Each scene shows the same named points in several views. A view is turned or mirrored, and shifted as a whole, has a little noise and may leave points out.

Scene 1
View 1
J870: [-22 -36  19 -19  63 -30  -3  23 -26  -5  11  14  -9   6 -38   6 -35  29
 -13   4]
J309: [-41  -5  52 -30  18 -46 -13   6  11  -8 -28  32 -22  11 -40  -2 -37 -13
   6   8]
J801: [-48 -23  31 -31  48 -41  -7  14   7 -10 -17  20 -24   8 -36   3 -39   2
  -6   8]
J377: [ 20   1  30   1  19 -16  -8   7 -52   2  19  15  10  19 -37  -4  -6  22
   3   1]
J861: [ 14   1  54  -4   3 -29 -13   9 -46   5   6  34   6  16 -47  -5 -23  14
  13  -1]
J735: [ -4  20  16  -4  19 -11  -3  -8 -19  -7   1  -4   1  28 -20  -6  13   3
  -1   8]
J405: [ 42   2 -11  18  46  11   4   5 -76   1  49 -19  28  27 -22  -2  26  48
 -13   1]
J761: [-53  25   4 -26  33 -21   3 -17  35 -20 -30 -18 -22  28  -6  -5  16 -24
  -7  16]
J207: [ 21  36  26   7  -5  -6  -5 -13 -39   0   7   1  14  32 -23 -11  23   3
   9   5]
J641: [ 11 -12  44  -5  20 -27 -12  15 -50   5  13  30   5  13 -46  -2 -28  23
   5  -1]
J781: [  6  30 -45   7  55  23  14 -19 -27 -14  26 -59  15  41   8  -6  64  20
 -22  12]
J661: [ 23  20  12   7  18  -2  -1  -5 -47  -1  19  -6  16  29 -23  -7  20  18
   0   4]
J351: [-67  -6  -8 -34  69 -25   5  -1  34 -22 -22 -19 -28  18 -10   2  -4  -7
 -19  16]
J957: [-59 -36  23 -36  67 -43  -4  19  12 -13 -15  17 -28   3 -35   6 -47   7
 -13  10]
J146: [ 19  29  21   5   4  -6  -5 -10 -41  -1  11  -1  14  30 -23  -9  22   8
   5   4]
View 2
J781: [-24 -27  58 -30 -10  -1  65   4  22  83  -2 -14 -26  -9  10  -7  31 -27
   2  17]
J641: [-67  23 -23   0 -13  12 -31   6  10 -10 -14  23   4  30  -2  -9   1  12
 -19  -2]
J309: [-37  26 -41  36  47  20 -10   8  12 -43  32  21  11  27 -16 -19 -15 -23
 -19   8]
J146: [-37 -16  25 -14   4   5  -1  11  24  17  -2 -12 -17  40  15  -2   4  11
   2   2]
J761: [ -5  -6   4  26  62  13  48   9  18   6  46  -3  -7   8  -9 -19  -2 -49
  -6  20]
J957: [-47  44 -54  37  28  21  16   0   1 -15  26  43  19 -13 -31 -28   1 -49
 -32  16]
J377: [-60   9  -2 -11 -17   8 -19   6  15   7 -15  11  -5  30   5  -5   6  13
 -12  -1]
J207: [-36 -18  26 -13   5   5  -7  12  25  11  -2 -15 -17  45  16  -1   2  16
   2   0]
J735: [-32  -5  12  -2  15   9  11   9  20  13   9  -3 -10  24   4  -9   3  -8
  -6   8]
J351: [-18  16 -17  31  47  16  58   2   8  14  42  21   3 -20 -24 -27   7 -67
 -18  24]
J661: [-46  -8  23 -19 -12   4   1   8  20  28 -11  -3 -14  27  11  -3  12   9
  -3   2]
J801: [-45  35 -44  32  31  19   6   3   6 -20  25  33  14   2 -24 -23  -2 -37
 -26  11]
J405: [-66  -2  31 -40 -53  -1   8   1  15  64 -38   7 -16   6  11  -2  30  11
  -9   2]
J870: [-65  40 -36  12  -8  14   2  -1   3   6  -2  41  11  -8 -20 -20  11 -25
 -29   9]
View 3
J781: [-21  14 -52 -75  29  -6  15   5 -41 -46  68  35  -5  20  50  76  14  16
 -40  -6]
J146: [  4 -19 -16 -32  52  -1  11   8 -14 -35   2  34 -16   4  17  26   8 -21
 -29  -8]
J957: [-25  -2  19  -5 -25 -23  17  -2  35 -12   3 -39  24  20 -16   1 -24  32
  -2  53]
J351: [-35  22  -6 -30 -26 -11  13   7  20 -39  26 -25   7  -1   2  39  -9  63
  -9  55]
J405: [ -2 -23 -33 -54  47 -23  23  -8 -36 -11  49  35  14  55  40  34  -1 -40
 -40 -27]
J861: [ 10 -37  12  -4  43 -11  14   2  10 -13 -24  14  -2  15  -5  -9  -7 -37
 -18   1]
J761: [-24  20  -9 -29  -2   5   5  17  14 -57   6  -3 -17 -28   3  46   4  55
 -14  46]
J207: [  7 -20 -16 -30  56   3   8  12 -13 -40  -4  38 -22  -4  16  28  11 -22
 -29  -8]
J641: [  5 -36  11  -8  33 -18  18  -3   9  -5 -11   7  10  30  -2 -10 -13 -35
 -18   3]
J801: [-18  -7  19  -4 -12 -17  15   1  32 -18  -7 -27  13  10 -15   1 -19  23
  -4  46]
J377: [  3 -28  -5 -24  41 -14  16  -1  -7 -16   3  20   3  25  13  11  -4 -32
 -25  -6]
View 4
J870: [-22 -16 -33  26  -9   3  -5  43  45   1 -12 -31 -26  -5 -19  26  20   0
  19  45]
J801: [-21 -16 -60   5  -7  22  30  62  24 -10   7 -32 -32 -10 -19   7  23  -1
  28  36]
J405: [-11  31  37  55 -15 -28 -28 -13  30  21 -23  -9  23 -14  23  55  -8  13
 -20  36]
J861: [-13  -1 -21  12 -20  20   5   0  -8   3   6 -30 -47  20  14  45   7  38
   8  32]
J207: [ -5  38   5  19 -20   4  23  -9 -27   7  12  -9   4  -8  37  41 -10  30
 -13  19]
J377: [-12  10  -5  26 -18   3  -3   0   5   7  -3 -22 -23   7  16  46   3  26
  -1  32]
J661: [ -8  30   9  29 -15  -5   7  -3  -3   9   1 -10   7 -10  26  42  -7  20
 -11  25]
J761: [-13  28 -49   0  -5  15  70  65  -7 -13  26  -9  23 -47   5 -10   6 -11
  10  17]
J781: [ -7  60  27  47  -7 -33  20  20  17  12  -6  10  78 -59  28  21 -15 -14
 -26  21]
J351: [-20  10 -55  11   1   7  52  84  28 -12   8 -14  21 -49 -17 -13  16 -27
  19  28]
J735: [-10  26 -15  17 -13   5  30  19  -8   2  11 -13   6 -18  19  25   0  12
  -1  22]
J309: [-18 -11 -66  -8 -11  36  44  52  -4 -13  21 -33 -45   0  -7   9  21  13
  28  29]
J146: [ -7  33   2  21 -17   3  19  -3 -18   6   9 -10   2  -8  31  38  -6  25
 -10  22]
J957: [-25 -19 -64   9  -4  17  29  75  39 -10   2 -32 -25 -18 -30   1  27 -12
  30  39]
J641: [-16  -6 -20  21 -18  13  -6   6  10   5  -2 -31 -44  17   6  45  10  29
  10  37]

In a view up to two points have been moved. Name them for each view, in the order of its rows, or write none.
view 1 -> none
view 2 -> J146
view 3 -> J377
view 4 -> J207, J957

Scene 2
View 1
J854: [-47 -31  24 -56  26  -6   0  14  18  32  15 -31  27  -9  21  21  -7 -33
 -23  13]
J46: [ -2  -5  14 -22  22   3  -4   4  -3  27 -12 -14  -9  -4  13   1  -3 -11
  18  -4]
J466: [ 12  -5  12  -5  14   5   3  -2 -16   8  -6 -17 -19  -4   8 -14  -2   6
  19   2]
J769: [-30 -11  13 -43  -1  -4   8   8  30   4 -12 -37 -12   6  12   0 -10   4
   0  -2]
J714: [-24 -24  26 -43  62   1 -20  16 -14  74  15  -2  41 -23  28  33   0 -64
  -5   6]
J356: [-37 -23  22 -52  34  -3  -7  15  12  46   7 -20  24 -11  23  23  -5 -39
 -10   5]
J485: [ 12  22   5 -20  20   8 -17   6   8  44 -48   0 -32   3  13   2  -3 -10
  50 -32]
J773: [ -9 -41  29 -15  46   1   4   2 -41  25  46 -18  34 -25  18   4   1 -31
 -22  36]
J15: [-24 -19  20 -39  31  -1  -4  10   2  36   5 -19  15 -11  19  14  -4 -29
  -3   6]
J98: [-38 -23  21 -52  31  -3  -5  14  14  41   6 -22  22 -10  22  22  -5 -35
 -11   6]
J34: [-11  -5  14 -31  25   3  -8   8   5  37 -15 -13  -4  -5  16   8  -4 -19
  16  -7]
J965: [ 17   6   5   1 -12   4  12  -7  -2 -20 -23 -28 -48   9  -1 -31  -5  37
  30  -5]
J71: [ -2  -4  12 -20  12   3   0   2   0  14 -13 -19 -17  -1  10  -6  -4   1
  18  -4]
J319: [-65 -30  25 -76  34  -8  -9  22  35  54   8 -28  39 -10  29  38  -9 -53
 -25   5]
J65: [-62 -37  27 -72  36  -8  -5  21  27  48  18 -30  44 -13  27  35  -8 -51
 -32  13]
J260: [-27 -22  20 -40  30  -1  -3  10   4  35   8 -20  17 -11  19  15  -4 -29
  -7   8]
J787: [-13 -17  20 -31  39   2  -9   9 -10  45   5 -10  15 -14  19  13  -2 -34
   4   4]
J454: [-49 -34  23 -55  15  -7   8  12  23  15  18 -40  21  -6  18  13  -9 -19
 -27  17]
J243: [-22 -13  19 -41  36   0 -11  12   5  48  -4 -13  14 -10  22  19  -3 -36
   4  -2]
View 2
J65: [ 54   0   6  39 -57 -41  -9  13 -35 -30  41  -2  -2 -32 -39  29  27 -21
 -11 -13]
J454: [ 49 -11  20  37 -45 -14   4  -8 -35 -14  20  21   7  -8 -26  30  18 -22
  15 -10]
J98: [ 33  -1   3  27 -38 -27  -1  -3 -21 -29  30  -1 -10 -12 -26  25   7 -11
   8 -14]
J34: [  8   3   0  16 -18 -20   7 -21  -5 -29  19  -1 -21  13 -10  17 -19  -1
  27 -12]
J356: [ 32  -1   0  26 -38 -29  -2  -2 -19 -31  32  -6 -12 -15 -28  25   9 -11
   5 -15]
J243: [ 17   2  -5  18 -27 -27   1  -8  -9 -34  29 -11 -21  -5 -21  22  -4  -4
  12 -15]
J965: [ -7 -14  23  12   7  24  28 -59  -2  -3 -17  38  -9  61  14  16 -41   0
  76  -6]
J769: [ 26   2  25  36 -31 -14   9 -28 -25  -9   8  33   0  28  -4  17 -17 -15
  37  -1]
J71: [  4  -6   8  14  -9  -1  15 -33  -5 -19   6  13 -16  27  -3  19 -24  -2
  45 -11]
J773: [ 33 -47  -4  -1 -15  23  15  -7 -10 -29  17 -15  -8 -33 -41  47  35  -5
  22 -40]
J46: [  5  -5   1  12 -11  -7  12 -27  -3 -25  13   2 -20  18  -8  19 -20   0
  36 -14]
J714: [ 23  -6 -22   9 -30 -32  -5  10  -4 -48  43 -39 -28 -38 -38  29  16  -1
  -7 -28]
J854: [ 44  -7  11  32 -44 -24   0  -2 -30 -23  28   7  -1 -16 -30  28  18 -18
   7 -14]
J485: [-23  22  -8  10  -2 -29   9 -36  13 -34  15  -5 -38  41  10   3 -56  11
  40  -4]
J319: [ 50  10   5  42 -59 -51 -12  12 -33 -32  43  -2  -5 -27 -34  24  18 -20
 -12  -8]
J466: [  0 -19   6   5   1  16  21 -39   1 -18  -1  11 -16  28  -4  24 -21   2
  53 -18]
J15: [ 24  -8   1  19 -27 -16   5 -11 -13 -28  24  -3 -13  -7 -23  26   2  -7
  17 -17]
J260: [ 27  -8   2  21 -29 -17   5  -9 -15 -28  24  -2 -11  -9 -24  27   6  -9
  17 -17]
J787: [ 16 -10  -8  10 -20 -14   5 -11  -5 -34  25 -14 -21  -9 -24  27   0  -2
  17 -22]
View 3
J98: [-13  -1 -57   1  -5  11 -10  14 -22 -20  13  18  15  27  -9  -3   9 -15
  22  24]
J319: [-25 -15 -75  10 -11   4 -17  21 -28 -29  31  35  18  56   2  -9  24 -29
  38  20]
J260: [ -9   6 -49  -2  -4  13  -9  12 -18 -14   6  14  14  16 -13  -1   4 -10
  14  26]
J773: [  4  40 -29   2 -30   8 -30  18   4  30   2  21  -3  -3 -18 -17  13 -30
 -10  46]
J854: [-17   3 -57   2  -9   4 -20  21 -20 -17  21  35  21  29 -12  -5  18 -11
  21  16]
J356: [-14  -1 -59   4  -8  11 -12  15 -22 -18  15  19  12  32  -6  -5  11 -22
  23  28]
J485: [  0 -13 -41 -14  31  43  38 -17 -36 -45 -29 -46  16  -9 -16  28 -39  20
  16  29]
J34: [ -5   0 -46  -8  10  25   9   1 -25 -27  -8  -9  16   3 -15  11 -13   5
  14  26]
J965: [  2  23 -14 -33  34  26  15  -2 -19 -27 -30 -10  38 -53 -53  30 -33  68
 -16  -4]
J714: [ -5   1 -58  13 -22  21  -7   7 -18  -2   8  -3 -11  38   9 -12   8 -54
  24  57]
J466: [  3  23 -22 -19  14  26   6  -1 -15 -12 -22 -11  20 -32 -35  15 -22  27
  -9  20]
J15: [ -8   6 -48  -2  -3  15  -7  10 -19 -14   4  10  14  13 -13   1   2  -9
  13  27]
J65: [-22  -6 -70  10 -16   1 -25  25 -22 -19  32  41  16  51   0 -12  27 -30
  33  21]
J71: [ -3  11 -33 -16  17  24   8   1 -21 -24 -15  -7  23 -17 -30  16 -18  25
   1  16]
J46: [ -2   8 -38 -12  12  25   8  -1 -22 -21 -13 -10  16  -8 -23  13 -16  12
   6  24]
J769: [-15   1 -45 -16  19  12  -2  13 -27 -38   4  22  40  -1 -32  15  -4  36
  12  -6]
View 4
J260: [ 17  -4 -39  -5 -17  -4  23 -15   0 -27  -4   1 -16 -22 -14  28   4  -6
  13  -8]
J319: [ 25 -29 -45  -5 -13  25  43   7  34 -21  -4  -7 -25 -51 -22  34   8  33
  16 -26]
J714: [ 29   7 -42   1 -15  21  27  13  -3 -44 -23  16 -13 -27 -28  23 -22   7
  47 -42]
J98: [ 19 -13 -41  -5 -17   3  29  -8  10 -26  -5  -2 -20 -29 -16  28   4   5
  12 -14]
J243: [ 23  -9 -41  -1 -27  -8  24  -4  -2 -35 -12  -3 -21 -13 -18  25 -12  -5
  14 -16]
J15: [ 19  -5 -40  -4 -19  -5  23 -13   0 -29  -6   0 -17 -20 -15  27   0  -6
  14 -10]
J485: [ 24 -21 -42  10 -66 -62  14 -10 -25 -46 -22 -25 -38  37 -14  19 -42 -36
 -16   2]
J46: [ 16  -4 -38  -2 -34 -36  14 -23 -18 -33  -7  -7 -21   7  -9  24 -10 -30
  -2   5]
J854: [ 17 -13 -39  -8  -8  10  31 -14  17 -19   3  -2 -16 -40 -13  32  18  10
  10  -9]
J787: [ 20   5 -38  -3 -22  -8  19 -10 -11 -37 -12   5 -15 -11 -17  23 -11 -14
  21 -15]
J65: [ 22 -20 -43  -7  -5  29  40   2  30 -19  -1   0 -18 -55 -21  33  15  30
  21 -25]
J769: [ 10 -27 -37  -7 -30 -35  23 -35   8 -14   9 -23 -27 -11  -3  31  19 -16
 -27  22]
J34: [ 19 -11 -40   0 -36 -29  19 -14 -10 -34 -11 -10 -24   2 -13  25 -14 -19
   0  -2]
J71: [ 12  -5 -35  -3 -35 -45  12 -33 -19 -29  -2 -11 -21  11  -5  24  -2 -36
 -12  15]
J454: [ 11 -15 -37 -12  -5   3  30 -27  19 -11  11  -5 -15 -42  -8  34  32   4
   0   4]

In a view up to two points have been moved. Name them for each view, in the order of its rows, or write none.
view 1 -> none
view 2 -> none
view 3 -> J773, J356
view 4 -> J15

Scene 3
View 1
J962: [ 18 -14  -5  13   4  38  -2   1  37 -57  17  -9  28   4  -5  35  -5 -27
   4  21]
J90: [ 30 -14   7  19   0   1   4  -5  -6 -20  -1  -8   9 -13  17  19 -22 -25
 -31 -10]
J639: [ 10  13   0  37   5 -35   8 -12  -6 -14  28 -10 -13 -57  21   4   9   4
 -34  29]
J53: [ 19   2   7  50   5   3  15   5   1 -13  35 -30 -26 -22   9   5   9  25
 -36  50]
J884: [ 19  -5  -1   8   2 -14  -2 -15   3 -34   0   5  25 -31  17  24 -15 -40
 -16 -15]
J918: [ 21  -8   1  18   2   4   1  -6   9 -33   8  -6  15 -17  11  22 -11 -24
 -18   4]
J27: [ 24 -18   0  12   2  32  -1   0  23 -46   7  -8  24   7   1  32 -15 -29
  -7   6]
J360: [  5   7  -7  35   8   0   5  -3  24 -40  39 -14  -2 -34   3  15  17   5
 -11  50]
J279: [ 27 -17   4  25   2  37   5   6  18 -36  14 -19   9  11   0  27 -11 -12
 -14  21]
J417: [ 20  -2   4  24   2 -16   5  -9  -6 -19  11  -7   2 -33  19  13  -8 -15
 -31   4]
J130: [ 22 -18  -3  12   2  41  -2   2  32 -52  11  -9  27  10  -5  35 -11 -29
   1  14]
J164: [ 15   4   0  17   4 -32   1 -16  -5 -23   9   2  11 -46  22  15  -8 -27
 -28  -4]
J819: [ 23  -3   8  42   4  -2  13   1  -6 -10  23 -24 -19 -21  13   7  -1  12
 -39  30]
J793: [ 17  -4   1  34   5  15   7   2  17 -32  28 -19  -4 -14   3  17   4   3
 -18  39]
J54: [  7   9  -3  29   7 -22   4 -11   9 -30  28  -7   1 -47  14  12  10  -6
 -20  29]
J83: [  7   8  -7  10   5 -28  -3 -20  10 -39  14   8  23 -52  17  20   0 -33
 -12   2]
J268: [ 45 -32  15  15  -4  33   5   4  -7 -18 -15 -16  13  22  12  26 -38 -31
 -33 -24]
View 2
J962: [-14 -10  21   3  -4 -31   3  75   7 -18 -20 -18  33  36 -12   6  -7  51
  14  11]
J54: [-20 -20 -14   7   4 -13  20  13   6   1  -6  20  -4   9   1  15   5  35
  38  -8]
J90: [-24   3  -9  -5  25 -31  -9   9  -6 -14 -21  -2  24  18 -13 -15  -9  21
  -2  -8]
J164: [-35  -6 -20 -11  25 -19   0  -4  -1  -8   2  15   4  14  13   0  -6  30
  16  -7]
J53: [  9 -21 -12  30  -8 -16  28  12   0   9 -43  21   0  -3 -42   7  18  17
  41 -19]
J27: [-17  -2  16  -1   8 -34  -6  57   2 -20 -23 -19  36  34 -15  -5 -12  40
   2   7]
J793: [ -2 -17   0  18  -6 -22  18  37   4  -2 -32   6  12  13 -27   8   8  32
  31  -6]
J819: [ -2 -14 -15  19   5 -20  17   3  -3   4 -38  17   4   1 -35  -2  11  14
  27 -18]
J417: [-24  -6 -17  -2  20 -22   3   1  -2  -7 -14  13   8  12  -5  -3  -2  24
  15 -11]
J83: [-40 -11 -12 -13  18 -16   4  15   6 -10  12  12   3  21  26  10  -8  44
  24   1]
J884: [-39   0  -6 -18  27 -27 -11  20   0 -18   2  -3  21  28  13  -5 -16  38
   2   2]
J639: [-18 -19 -26  10   9  -9  23 -12   2   7 -11  32 -12  -2  -4  12  11  24
  41 -17]
J130: [-15  -6  21   1   1 -35  -3  71   6 -20 -24 -22  38  37 -17  -1 -10  46
   6  10]
J918: [-20  -5  -1  -1  15 -27  -1  28  -1 -13 -19  -3  21  22 -10  -4  -6  32
   9  -2]
View 3
J360: [-21 -11 -49 -14 -19  14  20 -68  -6 -23  24  -8 -27  11   7  44   1  -6
  40   4]
J279: [-23   7 -36 -12 -28  20   0 -20  -7   6   6 -33 -27  28  14  37   2  18
   8  25]
J884: [ -3   2 -38 -23 -23   6 -11 -13   9  30  29 -10   7  28  26   5  13 -26
   7 -10]
J819: [-43  20 -40  -6  15   3   2 -48 -16  -9   3 -12 -11   2 -11  31  -6  -5
  28   9]
J54: [-19  -3 -47 -16  -6   4  10 -60  -2  -8  28   1  -7   8   6  26   3 -25
  37 -10]
J793: [-27   2 -43 -11 -15  15  10 -46  -9 -12  12 -19 -25  15   4  40  -1   5
  26  14]
J639: [-30   7 -46 -12  17  -4   8 -67  -6 -11  22   8   2  -3  -6  22  -1 -34
  42 -15]
J53: [-47  15 -43  -4  13   7  12 -64 -20 -24   2 -12 -23  -1 -16  43  -9   3
  38  14]
J417: [-23  12 -40 -14   3   1  -6 -35  -3  11  19  -5   4  12   5  14   5 -23
  21  -6]
J130: [ -5  -5 -38 -20 -51  25   0 -10   3  14  18 -34 -30  39  30  34   8  16
   3  22]
J918: [-14   5 -39 -17 -18   9  -5 -23   0  16  20 -16  -6  23  16  19   7 -11
  12   2]
J27: [ -9   1 -37 -19 -42  21  -4  -9   2  19  16 -32 -21  37  27  28   9  10
   2  17]
J268: [-27  30 -27 -11 -12  10 -27  19  -6  41  -3 -38  -4  32  14  10   4  13
 -15  22]
J962: [ -4 -11 -41 -20 -54  26   5 -21   3   8  22 -31 -32  38  31  39   8  14
   9  19]
J83: [ -1  -9 -46 -24 -19   3   1 -41  10  13  39   4   6  19  22  10  13 -40
  25 -20]
View 4
J130: [ -9 -19 -18 -15 -36 -64  22   9 -15   3   5 -16 -19   1  17  37   5  53
  10  26]
J360: [ -2   5 -28   8 -48 -22  -3  -4   0 -18 -10 -39  32 -11  23   4   0  40
 -30  30]
J417: [ -7  12 -50  29 -14  -7  18 -10   5  -7   9  -9  -4  13   8   7  -6  25
 -14  30]
J918: [ -8   3 -38  13 -20 -32  21  -2  -3  -2   8 -12 -12  13  11  19  -5  36
  -4  29]
J279: [ -8 -22 -25  -4 -29 -37  22   1  -9   3   2 -15  -8 -16  16  30  20  42
   6  19]
J83: [ -7  29 -44  24 -23 -34  12  -4   1 -12  11 -19  -9  43   8   5 -35  37
 -20  43]
J164: [ -7  25 -51  34 -12 -13  17  -9   6  -8  12 -10  -8  32   6   3 -22  27
 -19  37]
J819: [ -5  -3 -46  26 -19  11  14 -13   7  -8  -2 -14  18 -22  15   5  20  20
 -18  18]
J268: [-13 -23 -42  10   4 -28  46  -1  -7  17  19  16 -46   2   4  39  19  29
  27  16]
J27: [ -9 -14 -25  -7 -28 -55  25   5 -12   5   8 -11 -23   6  15  34   3  48
   9  26]
J54: [ -4  19 -41  24 -33 -12   3  -8   5 -18  -2 -28  20  10  16  -2 -12  32
 -30  34]
J884: [-10  15 -42  19 -14 -40  25  -2  -4  -2  17  -5 -28  39   6  18 -23  38
  -3  37]
J962: [ -8 -15 -15 -16 -43 -67  17   9 -14  -1   1 -23 -11   1  19  33   2  56
   4  27]
J793: [ -4  -8 -30   6 -37 -20   9  -3  -2  -9  -5 -25  18 -18  20  14  14  37
 -14  23]
J639: [ -3  24 -51  38 -24  12   2 -16  11 -19  -1 -24  27   5  14 -10  -8  20
 -36  32]
J53: [ -2  -7 -40  22 -31  14   5 -14   7 -13 -10 -25  35 -35  21   2  27  22
 -25  17]
J90: [ -9   1 -47  22  -5 -18  30  -7   0   4  16   2 -23  13   6  20   1  27
   3  25]
View 5
J53: [-19  20   6 -13 -13 -22  23   2 -14 -21 -19  10  33 -21  59   7 -19 -12
 -33 -21]
J918: [ -9 -14  19 -17   1  15 -13  18   8  -3 -23  11  21 -16  15 -16 -16  15
 -17  16]
J54: [ -7  11  21 -35 -20  19   4   6  -9 -18 -27   7  18 -18  44  -5 -27   3
 -37  22]
J279: [-14 -14  11  -1  17  -7  -2  24   2  12 -14  36  28 -11  16 -20 -11  -3
  -7  -3]
J639: [-11  18  16 -36 -31  12   8  -3  -7 -35 -29 -12  21 -25  54   7 -26   8
 -46  12]
J164: [ -7  -6  21 -34 -21  28 -15   4  11 -28 -32 -17  18 -23  27  -5 -20  30
 -35  26]
J268: [-20 -42   3  14  24  -7 -30  23  32   2 -19   3  32 -19 -12 -18   4  34
   2 -12]
J130: [ -8 -22  20  -5  23   9 -11  33   3  26 -14  49  21  -6   4 -33 -15  -2
   0  16]
J417: [-12  -6  15 -22 -12  13 -11   7   8 -22 -28  -8  23 -22  27  -5 -16  22
 -29  11]
J27: [ -9 -24  18  -6  20  10 -15  30   8  18 -17  36  22 -10   2 -29 -13   7
  -3  14]
J884: [ -5 -26  23 -24  -1  34 -27  19  17  -6 -28   3  15 -17   3 -21 -16  32
 -17  34]
J360: [ -8  19  21 -30 -12   7  18  12 -21  -5 -21  32  20 -14  51 -10 -30 -18
 -32  15]
J962: [ -6 -16  23 -11  21  13  -6  33  -4  27 -15  53  20  -5   9 -34 -20  -7
  -3  22]
J83: [ -1  -6  29 -42 -17  42 -16  12   3 -13 -32   3  10 -18  24 -16 -28  20
 -33  44]
J90: [-14 -23  11  -9   1   8 -21  14  20 -12 -25  -6  25 -21   9 -11  -8  30
 -17   5]
View 6
J268: [ 25  35  -5  22  46 -19  11   0 -37  -7 -24  -5 -26 -22  49  20  -7   9
 -13   4]
J90: [ 11  22  -8  29  24  -5  15   2  -4  -9 -12  18 -16 -24  46   1 -15   7
   5  -3]
J639: [  2  -3  -2  21  -2  17  -2  -1  42  -7  -1  64  13 -27  37 -20 -35   4
  39 -21]
J793: [ 22   9   3  17  24  -3 -20 -20  18   1 -21  51 -12 -38  18  21 -20  -9
  36 -17]
J83: [-10   9 -16  57  -5   8  27  -3  42 -13  -5  35 -29 -31  26 -10  -9  -3
  26 -10]
J130: [ 22  26  -5  42  34 -19  -1 -25   0  -2 -32  17 -53 -41   8  43   6 -16
  17  -4]
J164: [ -5  10 -12  43   0   9  25   5  27 -13  -2  33 -12 -25  41 -18 -19   6
  18  -8]
J884: [ -2  21 -16  54  12  -2  31   0  14 -13 -11  13 -36 -28  35  -1  -3   0
   8  -2]
J360: [ 16   0   3  23  10   6 -23 -24  44   1 -17  68 -11 -42   8  17 -22 -15
  52 -24]
J819: [ 21   7   7   2  22   4 -19  -7  12  -2 -12  54  13 -29  39   1 -35   4
  30 -17]
J53: [ 27   1  12  -5  21   6 -34 -14  20   3 -15  69  17 -33  31   8 -39  -1
  42 -23]
J54: [  3   2  -5  34   1  10   1  -9  42  -6  -7  56  -8 -34  24  -4 -23  -4
  38 -18]
J962: [ 19  23  -6  43  30 -17  -5 -28  11  -1 -31  24 -54 -44   2  43   6 -19
  25  -7]
J279: [ 28  22   1  22  37 -15 -14 -20  -4   1 -29  27 -28 -37  20  35  -8  -9
  20 -10]
J417: [  6  13  -7  29  11   5  11   2  16  -9  -6  36  -6 -25  42  -8 -22   5
  20 -10]
J27: [ 18  25  -8  39  32 -16   3 -18  -2  -4 -27  15 -47 -37  18  34   3 -10
  13  -3]

In a view up to two points have been moved. Name them for each view, in the order of its rows, or write none.
view 1 -> J884
view 2 -> J918
view 3 -> none
view 4 -> J83
view 5 -> J164
view 6 -> J360
